Points on a hilly landscape, in no order, each with its height.
A ball rolls from a point to the lowest of its 2 nearest points, and stops where none of them is lower. Distance is the straight distance between rows; heights are no part of it.
sase h=505: [ 83 145 144 115 202 187 135 118 116 116 109 135  87 140 143 142 136 194
 143 152 161 123 147 123 121 154]
sug h=440: [ 54 136 120 157 139 138 145 186 106 127 135 118 121  77 120 137  91 190
 114 163 115 134 111 138 130 151]
Palun h=433: [176 123 130 135 155 143 126 109 146  98 130 140 142 128 148 121 188  68
 166 108 164 156 133  94 126  89]
Rebud h=646: [112 141 127  78 101  90 135 137 136 146 131 117  97  78 129 121 118 133
  89 122 136 113 140 177 104 181]
zuno h=293: [131 131 114 108 104 132 143 140 171 139 147 139 128 166 114 129 100 164
 151 180 149  99 124  86 156 127]
tur h=453: [130 149 119 169 110 128 117 147 115 112 130 135 163 146 121 138  93 149
 167 180 119 155 117  56 182  94]
vot h=415: [ 38 117 122 182 121 142 129 184 139 117 146 111 128  74  99 123  98 155
 116 162 110 139 101 113 117 132]
nup h=617: [139 154 111  65  74  83 138 144 110 118 143 155  86 150 129 103 110 125
 101 185  94  64 111 136 117 152]
Tel h=274: [135 110  85 109 117 113 122 147 169 111 124  96 119  88 113 114 178 107
  65 139 139 121 107 112 132 119]
Mip h=184: [106 114 114 143 119 103 117 130 157 108 143 111 125 112 126 121 175 111
  87 141 135 115  98  94 114 133]
batim h=482: [163 168 124 126 124 117 142 133 116 109 111 137 145 170 134 124 119 146
 171 180 141 135 120  62 169 100]
sadoz h=561: [ 82 124 154 115 153 143 110 119 168 169 120 129  92  94 148 145 118 190
 119 128 174 113 155 154  96 177]
Lavu h=156: [178 152 148 187 151 132  88  86  68  99  97 125 164 121 159 143 155  89
 190 106 130 195 163  99 170  80]
bifit h=701: [110  87 134 132  93  96 106 124 114 131 149 125 188 133 105 106 126 118
 100  44  74 232 131 175 113 151]
Meda h=447: [ 69 142 142 153 151 126 135 141  75 102 137 122 128 112 125 111 173 127
 100 100 108 153 123 135  86 171]
sorop h=616: [ 99 151 123 116 110  95 127 148  91 127 132 106 115 104 136 111 118 144
  86 117 113 120 130 151 101 172]
Gasik h=517: [122 118 119  52 116 126 117 152 171 145 112 133  72  99 133 135 134 162
 106 171 168  85 143 132 128 168]
seso h=260: [ 96 116 125 152 117 123 165 173 129 110 199 177 128 145  83 104  83  72
 152 169  85  86 103 118 115  98]
vik h=357: [ 99 120 144 127  80  90 141 132 112 128 183 155 136 126 119  99 140  99
 107 103 103 131 113 158  84 176]
Pazus h=349: [152 105 124  65 108 133 152 166 175 131 161 181  97 195 124 139  92 154
 145 208 149  64 117 119 162 109]
beg h=356: [171 100  85 164  74  91 145 109 112 137 131 155 146 177 136 105 108  98
 188  89  94 186  95 133 132  87]
lirem h=403: [123 144 149 161 135 103 112 115  59  97 122 113 158 141 148 115 191 117
 131  95 109 132 117 123 101 130]
pid h=373: [185 135 170 169 140 140 124  86  92 117 100 139 164 138 141 112 180  57
 184  69 127 195 138 119 118  88]
tam h=538: [144 120 110 145 105  74 139 126 135 105 147 156 128 186 129 128 108 135
 148 182  77  68  96 100 140 112]
Gobig h=649: [ 97 101 123 147 105 108 110 120 123 122 128  94 183  97 121 129 132 129
  79  55  82 204 124 160 111 146]
Gikuf h=316: [172 118 101 136  85  90 150  98 122 152 133 150 130 189 134 105 100 119
 169  95  97 130  95 145 130 104]
leb h=749: [121  91 127 105  84  79 126 125 130 131 167 123 161 133  96  98 134 101
 102  51  76 191 111 180  84 154]
komon h=474: [105 157 164 141 164 155 111 123  94 156  92 109 118 128 145 149 112 194
 114 100 155 118 143 162 123 155]
pelid h=763: [146 110 122  74  76  74 143 128 183 182 173 140 100 100 113 144  86 107
 105  99 134 112 144 224 113 154]
podu h=584: [ 95 126 117  74 105  93 145 152 182 174 149 134  91  67 110 140  81 158
 125 162 141 107 146 165 116 166]
Suzu h=314: [182 135 130 105 162 163 134  90 117 172  56  93 123 146 132 118 114  96
 109  98 158 112 136 146 115 120]
kolag h=582: [165 171 112  63 113 119 144 118 109 146  79 106  94 141 140  90 125 126
  98 132 143 105 126 148 121 139]
velid h=358: [114 121 132 148 204 177 102 116 114  73 108  80 128 122 153 173 148 178
 149 153 145 126 176  68 172 105]
gim h=510: [105 136 116 171 118  96 105 140  78 117 115  95 161 107 145 128 143 172
  97  88 100 154 113 149 128 141]
lani h=227: [113 124 123 173 112 123 130 138 103 100 146 126 178  89 116 106 177  80
 138 114  97 216 120  97 142 115]
vitik h=552: [ 97 130 144 160 153 115  96 125  81 130 100  79 145  93 145 154 153 159
  69  72 111 146 133 168 118 140]
verus h=371: [ 96 161 119 144 151 167 133 136 109 149 112  97 151  75 120 119 135 132
  94  86 125 184 151 140 135 135]
vilok h=177: [129 122 119 206 110 109 131 150  99 128 179 162 169 163 113 136  68 135
 169 162  56 114 111 107 158  89]
mato h=405: [ 85 150 149 163 154 154 117 172  90 104 114 133 142 139 135 162 112 200
 160 180 146 153 140  78 179 109]
raru h=325: [153 135 112  68 112 115 149 142 156 117 130 146 113 192 116 119  90 164
 135 206 132  61 117 100 167 117]
kap h=547: [109 162 120  71 166 166 149 142 123 115 114 123  86 110 131 110 149 142
  95 164 159 105 146 117 124 167]
Mer h=362: [185 111 128  80 115 134 113 103 155 135  84 125  92 138 139 128 171  76
  83 100 171 104 111 184 103 124]
gupeg h=311: [176 123 145 179 106 105 117  98  90 118 112 142 169 141 149 109 168  81
 201  80 126 212 124 111 135  95]
sudu h=148: [ 96 125 120 197 128 105 128 151 104 132 183 149 140 150 110 145  65 154
 147 175  57  72 116 124 140 111]
von h=306: [148 138 155 201 134  82  90 146  63  87 121 133 179 124 155 132 166 115
 184 131 116 168 115  82 148 100]
tuved h=489: [170  87  96 125  64  64 141 146 136 108 165 175 112 168 134 118 136  77
 129 152  95  89  79 152 116 108]
fivet h=351: [122 120 122 106 166 202 124 108 195 189 106 110 123  83 125 140 145 149
 110 108 175 130 166 132 139 125]
kelup h=490: [ 72 139 162 123 168 157 127 144 113 117 112 136  90 145 144 143 110 221
 144 181 154 108 134 111 125 172]
Dadog h=205: [122 132 129 189 101 115 150 149 120 119 181 174 161 149  97 127  89 105
 193 152  83 129 111  98 145  94]
fifo h=257: [138 147 122 147 163 192 118  96 127 157  80  97 145 116 117 138 136 134
 120  89 149 147 166 126 147 102]
gek h=596: [114 116 147 140 133 100  99 120  96 132 112  72 157  97 134 134 129 136
  75  46 107 179 132 195 111 162]
navob h=412: [101 123 159 198  99 117 121 132 108 125 166 151 167 139 134 137 153 135
 172  95 124 176 109  99 128 120]
Dev h=404: [145 140 102  75 100  88 155 144 134 163 170 182  83 124 124 130  64 120
 118 166  84  69 136 183 129 154]
rager h=600: [ 77 119 117  94 117  90 128 154 152 149 163 149  81  85 123 141  70 156
 124 188 120  61 133 168 106 175]
Tos h=477: [138 153 146  77 146 154 120 115 152 189  88  93 106 130 140 127  95 183
 124 128 170  88 157 157 126 158]
mutap h=580: [ 94 131 162 115 185 169 100  94 147 150 109 111  81  87 145 161 139 169
 116 118 159 113 167 163  90 174]
Zar h=313: [143 150 147  81 170 172 144  99 124  94 124 138  89 162 140 117 189  91
 128 119 169  96 146 120  97 139]
ger h=261: [165 132 101 111 169 151 108 104 147 108  91  74 127 142 155 135 158 144
 108 130 152 112 144  77 156 107]
kez h=413: [161 140 105  98 191 209 143  83 130  93 110 104 110 117 118 159 152  80
 132  92 131  90 171 125 113  93]
kedo h=721: [150 116  92  82  80 111 139 140 175 172 126 128 115 114 125 130 105 141
 106 128 147 107 123 165 136 135]
Fedu h=277: [176 115 119 105 116 140 129 110 166 116 103 132 107 161 144 134 191  78
 117 110 180 125 108 146 122 101]
tob h=174: [ 69 120 120 151 204 195 109 140 119 103 108 106 106  81 132 180 154 190
 125 137 137 145 173 114 132 130]
govig h=370: [163 144 136 104 187 190 137  78 120  95 110 123  96 153 133 145 175  71
 132  87 143  77 149 141 103 112]
nabe h=320: [143 117 127 106 200 195 116 100 137  98 105  80 121 126 138 150 143 159
 132 140 159 105 173  83 155 116]
zot h=663: [157 113  97 140  89 131 127 106 169 173 115 118 147 135 131 124 128 120
 122  83 140 151 121 137 140 105]
gad h=318: [ 94  95 142 170  95  89 129 150 136 103 182 143 166 114 103 100 157  81
 131 130  92 146  85  99 112 121]
lidev h=820: [138 125 128  94 114 134 156 118 168 157 136 126 121 110 122 108 150  90
  85  77 155 162 124 171 112 134]
guvi h=541: [ 93 107 132  70 145 127 116 137 174 165 113 131  76  96 137 135 114 197
 134 167 179  94 157 136 120 184]
Migal h=628: [181 121 146 145 146 142 106 124 181  92 129 143 138 128 141 147 159  98
 181 162 181 154 147  54 179  91]
Nov h=630: [133 127 174 117 181 154 106  77 119 144  93  83 130  91 124 143 121  80
  78  71 124 117 143 193  78 151]
safu h=657: [132 131 165  94 180 163 107  83 144 159  80  85 104  75 131 148 128 102
  89  95 161  86 156 186  95 154]
kare h=367: [109 121 149 173 103 115 136 132 135 111 171 154 158 135 127 113 159  98
 149 115 133 159  94 101 114 124]
zak h=235: [ 81 141 135 167 124 135 165 172 118 117 181 160 146 140  94 115  72 117
 174 176 105 107 112  95 133 108]
sipo h=685: [162 116 139 167 171 207 110  49 105 117  67  95 166 107 108 180 128  37
 147  58  85 145 149 146 117  86]
fek h=475: [147 107  91 133 143 111 139 141 157 153 167 154 119 154 114 143  52 150
 120 198  74  57 121 127 151 119]
gab h=258: [114 121 114 123 130 151 150 160 156 119 141 136 120 139 118 125 126 143
 134 178 160 107 130  73 148 133]
Mubat h=397: [139 130 137 139 102 104 144 134 133 112 157 158 122 156 132 106 166 100
 152 135 148 121 102 105 108 125]
duvek h=548: [167 123 108  77  71  54 133 114 103 152 135 132  96 127 130  95  92  93
 107  67  84 114 125 205 103 154]
zuz h=402: [ 84 123 152 124 119 104 133 128 102 111 162 147 132 113 133 106 172 108
 105  97 117 136 115 141  76 180]
Zurod h=308: [ 76 123 129 188 107 139 112 157 133 101 152 136 164  72 104 113 150  75
 137 142 119 193 112  78 146 111]
gel h=478: [155 114 156 141 142 139 122  76 110 132 100 119 146 143 138 107 183  73
 122  62 134 146 123 154  85 127]
pez h=528: [ 93 109 119  91 129 140 119 165 154 113 127 120 118 161 117 123  65 212
 152 212 125  82 128  64 165 126]
Gufam h=365: [131 120 113 115  74  66 113 115 137 141 164 148 100 133 142 115 120 128
 113 131 106  84 104 156 104 166]
mibeb h=251: [176 152 149 172 191 135  88  91  61  64  87 115 153 131 162 182 172 120
 177 110 117 136 157  96 144  75]
lutek h=483: [133 138 124  46 122 125 117 122 154 152 104 116  65 111 146 134 142 132
  92 147 174  90 146 154 108 168]
veme h=565: [112 161 131 121 117 105 129 135 101 113 141 149 127 186 146 118  95 179
 144 186 102  92  97 102 136 140]
Sikud h=787: [138 124 136  63  82 107 144 121 184 180 150 135 119  95 123 128 125 101
  84  87 158 147 136 211 106 143]
tinom h=343: [183 149 133 138 193 140 116 116 113  56 123 126 141 113 137 138 177  90
 164 150 142 144 163  52 161  89]
loz h=255: [146 128 149  99 148 165 141 119 160 106 140 148  88 164 138 128 183 108
 124 143 193 111 136 112 129 121]
Pitus h=398: [120 121 114 109 131 165 135 126 177 160 129 124 120 103 123 129 138 155
 114 115 174 127 143 139 120 143]
bop h=210: [176 155 147 185 173 163  86  83  72  92  89 109 160 118 148 172 153 100
 184  93 118 157 171 110 161  69]
sifeb h=476: [ 75 132 130 112 144 139 130 164 117 135 119 130  95 119 121 143  71 227
 138 192 128  93 136 120 127 168]
luz h=506: [127 160 159  79 135 124 119 110 132 190  77  78 111  96 139 131  81 148
 110 108 165 110 163 188 118 162]
buvo h=400: [139 103 109  98  60  47 121 118 146 138 161 155 106 147 137 111 135  94
  97 113  98 100  94 184  91 153]
Novor h=654: [212 131 145 152 143 111 103  96 144  83 116 148 143 125 154 131 160  85
 189 145 164 177 147  53 165  83]
Lag h=500: [ 91 106 124  95 118 130 136 170 169 110 156 146  93 160  96 121  77 148
 147 222 133  59 114 101 133 129]
nop h=411: [172  88  74 145  63  86 147 129 118 136 144 154 159 146 107  94 129  59
 178  89  78 208 100 134 136  85]
Zer h=141: [ 79 132 145 186 126 134 119 152  78  94 146 126 187  94 123 123 190 103
 139 112  95 206 129 117 129 124]
mol h=696: [169 117  95 103  80 120 139 122 183 168 110 127 118 144 117 127 113 127
 121 117 160 126 110 145 147  98]
Veko h=428: [149 135 152 160 161 152 128  88  89 125 109 122 158 142 137 116 179  82
 156  63 128 157 142 134 110 119]
lud h=414: [152 145 141 125 103 123 119 106 142 178 109 122 123 150 140 126  93 157
 128  99 155 111 125 161 121 147]
Fel h=503: [154 111 125 101  78  81 126 105 123 154 119 114 125 139 129  94 119  86
 101  70 112 146 108 189  94 150]
zote h=572: [175 121 138  80 140 131 144 138 164  75 116 119 107 185 136 131 161 120
 141 183 183 115 137  82 164  94]
nugak h=355: [129 147 151 181 135  99 111 136  60  82 126 119 169 145 157 126 175 137
 152 123 120 148 117  83 125 116]
nor h=766: [161 128 103 150 102  92 135 150 110  88 118 124 157 123 131  99 170  90
 147 152 126 148  97  71 138  97]
Gos h=498: [ 99 150 151 147 127 123 126 136  89 172 129 132 127 129 141 141  84 202
 124 106 128 135 130 169 123 155]
kevil h=284: [ 99 116 117 153  94 112 165 155 142 126 202 176 123 127  86 111  89 100
 138 137  80 107 104 149 109 132]
tok h=511: [153 164 126  95 133 147 142 132 112 128 102 116 130 178 138 110 123 164
 140 157 147 116 135  96 149 119]
Semik h=535: [144  92 147 125  99 100 118  91 117 144 119 117 146 149 133  82 160  83
 118  62 120 156 109 180  69 134]
Radi h=276: [142 147 117 160  94 100 153 128  93 136 145 159 149 177 131 112 104 137
 175 119 104 133  97 122 131 109]
laru h=866: [119 112 152 123 128 152 131 101 130 137 139 128 163 122 115  99 164  70
 101  39 117 207 132 157  89 141]
Niva h=524: [ 98 142 129 148 102 128 135 142 102 166 141 128 152 116 123 134  86 169
 112  82 123 172 134 171 132 153]
Noluz h=240: [157 129 128 168  97  97 147 130 118 120 150 167 155 156 124 111 112 104
 195 139 105 146 105  93 143  93]
rok h=125: [ 72 121 128 182 191 177 110 127 107 101 126 119 133  85 142 171 166 146
 109 113 127 165 143 112 127 133]
Vanep h=526: [100 131 151  73 153 138 140 150 129  78 126 139  98 180 122 112 114 163
 134 219 147  92 122  61 150 131]
vime h=613: [175 158 111  66  92  86 138 120 124 157  78  99  90 115 141 105 107 118
  87 121 146  89 122 184 124 151]
Rige h=713: [207 123 100 120 113  93 148 143 136  86 105 145 123 164 149 114 176  70
 159 155 166 150  89 101 143  73]
dinu h=443: [123 114 103 165 130 118  99 108 140 104 110  91 152  93 133 127 183 107
  94 109 128 170 125  98 139 111]
makud h=661: [156 139 133 162 180 190 113  75  70 106  76  92 162 111 128 168 145  78
 133  65  91 132 158 139 123  81]
kagab h=386: [178 129 120 127 177 149 127 108 139  65 129 131 123 121 139 144 198  67
 156 138 156 128 151  64 139  77]
Vod h=571: [112 173 121  60 148 132 139 131 113  99 108 135  62 136 151  96 144 135
  88 170 150  88 134 115 118 165]
riv h=429: [100 135 143 184 128 151 114 168 123 112 127 137 162 134 119 153  95 169
 194 188 142 146 137  54 188  99]
voso h=791: [127  93 110 107  85  95 154 133 109 116 165 138 152 136 106  76 162  81
 113  74  78 194 115 152  86 132]
Vibi h=597: [123 161 123  63  99 103 140 147 115 120 128 147  78 147 136  98 134 124
  94 171 136  83 119 136 115 166]
Rikol h=159: [ 81 120 120 158 177 191 121 150 150 123 119 124 119  92 128 155 148 179
 140 156 159 158 152  81 155 125]
Tabi h=236: [170 130 144 201 118  86  86 110  69 106  91 133 185 123 161 131 167 104
 195 103 122 208 130 100 157  87]
mot h=636: [141 156 141 152 197 202 123  92  82 107  98 104 138 137 139 163 140 104
 146  88 132 111 163 129 118 100]
Fabu h=460: [113 130 152 212 114 130  89 119  89 135 124 137 175 145 139 153 152 136
 162  97 130 186 129 114 163 108]
gito h=459: [133 121 102 154 141  94 155 147 132 161 181 151 116 122 104 131  53 133
 118 163  50  78 138 154 140 140]
Pibuk h=372: [134 115 115  82 102 126 152 165 174 150 175 193  87 163 117 146  95 131
 135 176 130  68 123 156 130 132]
taguk h=432: [153 135 134  65 131 131 111 104 158 154  86 108  91 117 140 116 154 103
  74 107 166  88 141 167 109 144]
Zarin h=579: [ 98 153 115 134 114 106 141 157  96 128 148 140 121 147 125 135  67 184
 132 167  81  86 117 125 126 159]
kudo h=599: [146 123 167 145 178 176  92  82  98 145  69  90 142 131 129 151 128 102
  99  59 121 118 129 166 105 132]
Vaguk h=553: [155 178 128  54 122 123 145 106 105 157  74 118 103 158 139 108  84 167
 120 152 147  95 153 138 142 146]
kazap h=564: [ 83 117 100  94 114 135 152 166 190 169 149 133 102  68 108 133 108 152
  92 156 152 138 136 141 120 157]
Rodi h=479: [149 118 148 143 147 155 117  77 163 115 141 143 141 117 136 136 201  62
 135  91 149 153 124 112 114 109]
siki h=190: [153 116 133  81 132 153 131 122 174 116 125 137  90 152 148 137 200 107
  93 133 182  92 121 139 120 125]
Guzed h=382: [ 99 123 159 157 201 160  99 148 101  68 116 104 132 140 145 169 128 199
 159 187 145 138 154  57 184 102]
Dun h=452: [160  86  83 112  64  59 138 148 144 110 156 147 119 152 123 104 158  83
 106 125  93 121  76 169 104 121]
laf h=623: [145 119 116 166  84 120 112  93 132 155 122 125 156 144 129 105 134 115
 133  63 127 186 107 138 126 106]
Zuso h=738: [189 141 129 133 108  94 144 161 119  81 119 153 143 149 125 106 150  74
 182 176 145 159 100  70 144  77]
Ditoz h=253: [186 151 123 112 183 180 133  93 123 123  56  75 125 161 126 132 129 104
 123 117 145 104 153 118 139  97]
nokit h=194: [164 150 105 139 178 176 115  97 112 114  71  80 145 131 141 133 147 124
 125 113 135 136 156  95 157  91]
vele h=502: [ 90  94 101 139 139 125 133 179 167 142 174 146 101  91  91 132  44 134
 118 193  89  55 127 142 131 130]
Podut h=353: [ 60 126 124 185 135 153 123 159 139 105 155 123 146  73 103 126 156 107
 132 162 132 162 109  66 120 122]
sezel h=848: [113 123 149 126 129 161 137 101 156 151 151 144 139 118 117 117 167  84
 105  66 150 182 133 162 104 123]
mun h=830: [134 104 133 111 107 127 145 126 115 117 143 142 161 141 116  91 180  64
 121  59 106 211 122 150  98 124]
Misor h=603: [174 103 153 112 140 141 133 154 185  74 135 141 122 147 138 138 172  93
 160 180 191 138 132  53 166  85]
Zona h=607: [ 86 109 124  87 122  97 127 164 153 141 176 180  58  97 114 146  53 120
 124 210  92  39 141 162 115 158]
nugo h=527: [120 110 136 106 173 162 104 136 145 131  91 111 124 152 140 145 108 221
 143 170 158 106 150  79 163 140]
sobir h=51: [ 88 122 137 190 149 157 109 138  90 103 144 118 162  93 136 155 184 126
 123  90 117 184 129 125 127 126]
Sis h=466: [130  86  96 157  62  96 143 141 140 123 174 156 165 125 102 102 134  63
 153  98  72 198 102 126 142  86]
Belod h=461: [ 73 136 110 136 128 125 144 173 119 161 145 136 110  80 114 147  62 207
 123 161 113 112 134 144 127 158]
damel h=389: [ 52 103 124 175 129 148 106 165 163 109 142 123 135  86 105 140 124 153
 118 176 140 140 100  82 111 128]
mezum h=501: [104 147 140 183 122 145 107 131  89 140 119 123 149 139 144 154 131 180
 137 113 136 154 122 114 162 117]
nabuz h=295: [166 152 153 163 190 129  96 126  81  53 102 104 148 129 156 163 154 131
 170 149 128 154 157  52 166  83]
purup h=523: [110 102 103 149  78 116 157 143 141 136 174 133 167 107  91 104 126  94
 109  96  82 211 116 127 136 118]
Zuru h=333: [121 102 112 126  77  81 119 137 162 140 170 170 108 138 127 140 115 128
 113 151 116  67 104 137 116 143]
Lozal h=342: [165 122 122 128  93 117 139 117 159 129 135 148 129 153 140 121 176  95
 125 113 169 127  99 135 116 111]
Bes h=446: [136 147 156 126 152 167 111 101 131 187  86 114 131 144 140 131  99 169
 133 106 171 121 144 149 134 134]
rukob h=518: [ 90 162 142 162 127 135 136 151  88 144 134 134 141 153 133 148  94 198
 142 126 128 130 125 129 137 136]
bam h=568: [ 96 117 108 141  97 132 154 147 164 159 168 136 148  93 101 117 121 119
 106 103 116 180 124 140 126 132]
mudel h=516: [ 72  90 108 142 107 111 137 160 175 152 169 141 121  79 100 141  70 153
 115 165 107  96 114 133 121 145]
tulu h=421: [136 156 108  88 112 101 164 138 120 176 159 163 108 112 119 129  63 149
 126 136  93  99 156 181 126 157]
numer h=549: [142 120 142  78 159 129 138 138 151  82 114 107 116 175 144 123 147 145
 141 198 157 100 130  61 170 116]
bosit h=504: [131 125 125  67 136 147 107 126 162 165 100 106 119 146 139 133  95 207
 141 154 167  88 150 115 157 147]
farot h=441: [128 136  91 126 119  87 162 156 135 178 177 130 125  97 108 130  53 142
 117 133  72 101 151 174 134 153]
Patet h=533: [128 175 145  95 155 147 133 115  96 141  88 116 114 162 144 118 109 193
 126 150 142 103 138 126 146 145]
gur h=618: [127 156 145 125 206 210 123  91 111 117 106 112 112 127 136 159 145 138
 132 101 146 107 170 131 105 126]
Panam h=537: [136 130 144 154 100 119 127 115  72 165  87  97 166 140 126 123  87 153
 108  47 103 176 114 178 143 125]
mina h=569: [133 139 168 148 173 163 100 102 103 159  60  82 146  97 133 169 113 141
  86  69 131 129 148 180 123 139]
Gidav h=364: [139 109  87 126 117 127 122 113 168 124 112  92 143  78 127 131 172 101
  70 106 137 155 119 124 133 118]
sivaf h=555: [101 138 116 131 103 148 172 151 143 172 162 145 137  99 103 121  86 156
 124 107 113 165 146 151 134 150]
Tunef h=495: [137 118 155 130 103  93 131 116  89 167 115 104 143 131 119 119  70 137
 109  49  93 158 117 193  96 157]
rike h=683: [223 127 121 128 126 112 118 116 148  97  91 147 128 143 155 125 165  61
 184 136 177 184 112  87 167  67]
tuzer h=488: [106 101 111 103 126 128 140 171 167 129 160 164 106 139  92 133  52 141
 136 219  87  34 123 121 147 114]
gosir h=369: [172 129 129 114 116 126 130  89 131 179  78 111 120 139 134 111 110 114
 101  86 154 114 116 172 109 133]
Leda h=309: [142 119 124 130 172 200 102 101 161 178  73  92 140  87 130 143 122 159
 113 103 158 129 168 125 139 120]
redud h=539: [ 90 114 112 123 114 121 130 166 173 138 160 131 111  96 118 132 124 160
 100 153 134 113 115 123 118 157]
gusi h=593: [ 86 158 130 132 120  99 135 145  71 123 134 122 124 126 138 117 104 177
 112 148  96  94 117 136 116 169]
Mak h=317: [122 153 113 139 160 183 133 101 124 132 109  95 133  95 117 131 155 107
  96  96 131 164 156 131 122 122]
nonur h=254: [ 75 100 130 151 101  98 125 155 156 102 169 135 134 109 118 105 159  96
 103 145 124 115  78 111  93 149]
zases h=519: [171 109  99 113  79  70 133 133 155 102 150 164 111 190 128 126 110 112
 135 183 108  66  82 120 142 104]
Raro h=299: [ 79  96 131 151  91  94 115 149 158 109 177 143 119 127 108 118 109 114
 117 162 114  70  82 117 108 140]
rad h=581: [132 121 141 168 104 143 109 103  95 159 117 102 166 145 125 119 120 120
 135  50 101 199 120 156 132 119]
Ropu h=542: [114 136 123 108 148 138 116 153 128 113 111 105 133 153 136 137  95 222
 137 191 129 102 133  76 168 130]
naz h=204: [100 128 125 158 156 162 130 139 136 115 129 122 132 114 122 136 148 152
 129 146 153 139 132  77 144 137]
gomig h=458: [140 127 119 130  87  82 132 104 107 152 118 116 135 143 133 109 101 132
 110  81  99 125 109 168 103 149]
gevul h=551: [149 153 128 128 112  80 140 130 112 105 148 149 133 210 122 119  96 154
 174 200  88  78  96  89 157 112]
mevo h=315: [100 107 133 145  82  94 154 137 143 139 206 179 139 132 108 115 107  98
 134  97  83 138 115 152  95 154]
Legit h=388: [147 117 113  99 107 112 163 158 154 165 191 198  89 139 108 143  80 107
 122 180 100  62 132 183 137 128]
vub h=455: [116 115 133 168 113  99 111 127  75 114 124  99 165 127 135 105 181 124
 116  84  93 168 106 134 112 140]
Lop h=798: [149 142  96 133 139 133 149 139 110  90 121 123 141 115 125 101 183  84
 123 129 118 163 119  79 129 105]
Lav h=521: [ 85 154 136 110 191 185 157 127 115 109 123 130  88 118 126 133 153 156
 120 153 164 121 155 113  96 155]
subur h=536: [130 143 171 116 143 126 109 101 105 180  69  83 135 109 136 139  93 133
  94  80 139 124 138 197 106 170]
Lirat h=598: [101 141 143 103 225 205 124  95 129 132  94 114  86  98 140 155 131 157
 121 107 163  89 182 163  93 158]
Botem h=744: [173 124 116  53  66  90 141 126 179 192 126 138  97 109 125 142  90 127
 104 118 148  91 136 209 129 133]
sipig h=512: [ 88 123 157  78 126 114 119 152 142  88 147 141  87 170 124 109  87 164
 136 229 132  56 114  81 145 144]

For each start below, name the point where the ball stops.
pelid | gomig
tok | nokit
Zarin | Mip
gito | Rikol
Meda | sudu
Vibi | sobir
makud | siki

Call two points neighbours if one is among the 2 nearest of the other. Go from one point of each pair to the other, from neighbour to neighbour, staying as low as possible. Name the highest point that can't be avoided.
Mip, siki | Mubat
Tabi, gomig | Semik
Mip, Gos | rukob
sobir, Rikol | tob
